Points, in no order, along strands that fork and pass close to each other.
Two points are linked if the straight distance between their rows is under 28.7. Some points are linked to none.
q79: [-13  10  -8 -47 -40   5  26 -36 -18 -10 -28]
q497: [ 17  20  17  -5  27  19  -1  -8   5   7 -19]
q948: [10  8 -8 48  9 -5 -4 19 31  6 24]
q213: [ 0 -2 37 51 39 26 15 30 21  8  2]
q620: [ 7  6 46 40 43 40 16 26 18 10 -5]
q217: [-21  27 -11 -53 -50  11  37 -47   2   8 -23]
q508: [ 16  11 -21  19 -18  -9  -3  18  23  -8  20]
q747: [-18  37 -25 -42 -62  22  41 -39  15  18 -13]
q203: [-24 -22 -13  21  21 -53 -18  -2 -11 -22  38]
q941: [ 14   4  29 -21  37  14 -13 -14 -16   7 -26]
q84: [ -1  27 -46 -19 -77  28  29  -8   7  13   0]
q170: [-10 -14  31  57  45   0  10  26  15   8  15]
q685: [ -3 -40  30  -1  47 -13 -31   8 -18   2  -4]
q260: [ 29  62 -14   2 -13  45  20  -3  34  39   6]
q875: [-11 -16 -21 -16 -55 -10   7  -7 -19 -28 -17]
q272: [ 15  37 -37 -11 -55  26  23   3  17  11  12]
q669: [-20 -14 -20  34  18 -47 -13  -3   0 -21  44]
q751: [ -4 -17  -3  13  13 -36 -16  10  -1 -18  17]
q927: [ -7 -25  18  33  45 -22 -13  13   1   2   9]
q24: [-12  -5  -8 -46 -38   2  16 -27 -30 -17 -30]
q519: [ -1 -32  37   4  50   1 -24   9 -16   7 -11]
q715: [-21  34 -15 -50 -53  14  41 -45  11  15 -17]
q882: [ 20  46 -32 -16 -44  33  26  -2  20  17  10]
q292: [ 14  -1   5 -20   8  -4  -9  -1  -9 -13 -13]
q355: [  7 -27  18 -18  31 -12 -28   5 -21  -6 -10]
q928: [  0   1 -10  48  15 -20  -6  14  27  -1  30]
q277: [ -4  -6 -11  39  15 -30 -12  11  16 -10  30]
q965: [ -9 -35  19  20  49 -29 -24  11  -8   1  10]
q911: [  3 -24  40  -5  52  10 -25   4 -17   9 -17]
q456: [ 14   6  20 -28  29   7 -10 -13 -14   2 -22]
q228: [ -7  24 -41 -24 -76  29  33 -21   6  10  -9]
q342: [ 16  15 -14  42   0   4  -3  22  35   8  24]
q913: [  0 -16  -4  -3   2 -30 -16  10  -6 -22   6]
q661: [-14 -41   2 -31 -19 -29 -21  -1 -41 -31 -11]
q439: [ -6 -12  -6  28  19 -37 -15   8   6 -12  26]
q332: [ 25  26 -14  37  -5  18   0  24  38  14  19]
q937: [-16  16 -11 -48 -45   9  31 -42 -10   1 -25]
q553: [31 54 -7 19 -5 49 16  4 35 35  5]
q835: [  5  33 -43 -16 -70  30  28   0  12  14   7]
q13: [-18 -32 -10 -32 -40 -18  -7 -11 -40 -30 -27]
q353: [-13 -24  19  45  49 -20  -7  14   4   2  15]
q453: [ -5 -10  36  55  44  16  16  32  20   7  10]
q783: [26 38 -7 40  1 43  8 23 39 29 11]
q56: [  9   1  38 -13  46  21 -13  -8 -16  13 -25]
q387: [-14 -40   2 -25 -12 -39 -24   2 -35 -28  -2]
q772: [ 15   6   8 -27  16   4  -6 -11 -11  -5 -19]
q284: [-23 -37  -5 -13 -10 -48 -23   4 -31 -32  10]
q841: [-26 -31  -8   1  -5 -52 -21   1 -23 -33  23]
q159: [  4 -14  46  -6  54  23 -14   1 -17  13 -21]
q8: [-16 -14  -6 -49 -36  -3   9 -28 -38 -18 -33]
q567: [  1 -38  23 -13  40 -18 -34   6 -20   0  -5]
q609: [24 29 -9 46  0 32  3 28 40 23 18]
q180: [-26 -27 -13  12   9 -55 -20  -2 -17 -29  33]
q364: [-13 -19  26  56  47 -11   3  20  12   6  18]
q373: [ 10 -15  17 -18  29  -5 -22   2 -15  -7 -15]
q903: [-15  27 -32 -34 -68  26  38 -34   8  11 -13]
q625: [17  4  8 18 25  5 -5 11 13  1 -7]
q836: [28 43 -2 27  3 45 13 10 35 29  3]
q910: [-16 -27 -10 -41 -41  -8   2 -19 -41 -25 -32]
q986: [ 25  61 -25  -8 -25  41  25  -4  31  36  11]
q88: [ -9 -43  26  11  48 -28 -28   9 -17   2   8]
q17: [-14 -37  -1 -37 -30 -23 -16  -7 -42 -30 -19]
q278: [  9  -9   2 -12   7 -16 -14   8  -8 -17  -5]
q796: [ 21  56 -29 -18 -40  35  25  -5  24  27  12]

A fork is a point with three links, a tip a point with one. Leave the first point through the second and follow the links. Name the first fork or tip that comes.
q170, q364 => q685
q364, q170 => q620
q387, q284 => q669

Name the points in between on the shortest way along the links from the first point to the second, in order.
q948, q292 => q928 > q277 > q439 > q751 > q913 > q278
q56, q927 => q159 > q911 > q519 > q685 > q88 > q965
q796, q747 => q882 > q272 > q835 > q84 > q228 > q903
q353, q373 => q927 > q965 > q88 > q685 > q567 > q355
q159, q456 => q56 > q941
q841, q669 => q180 > q203
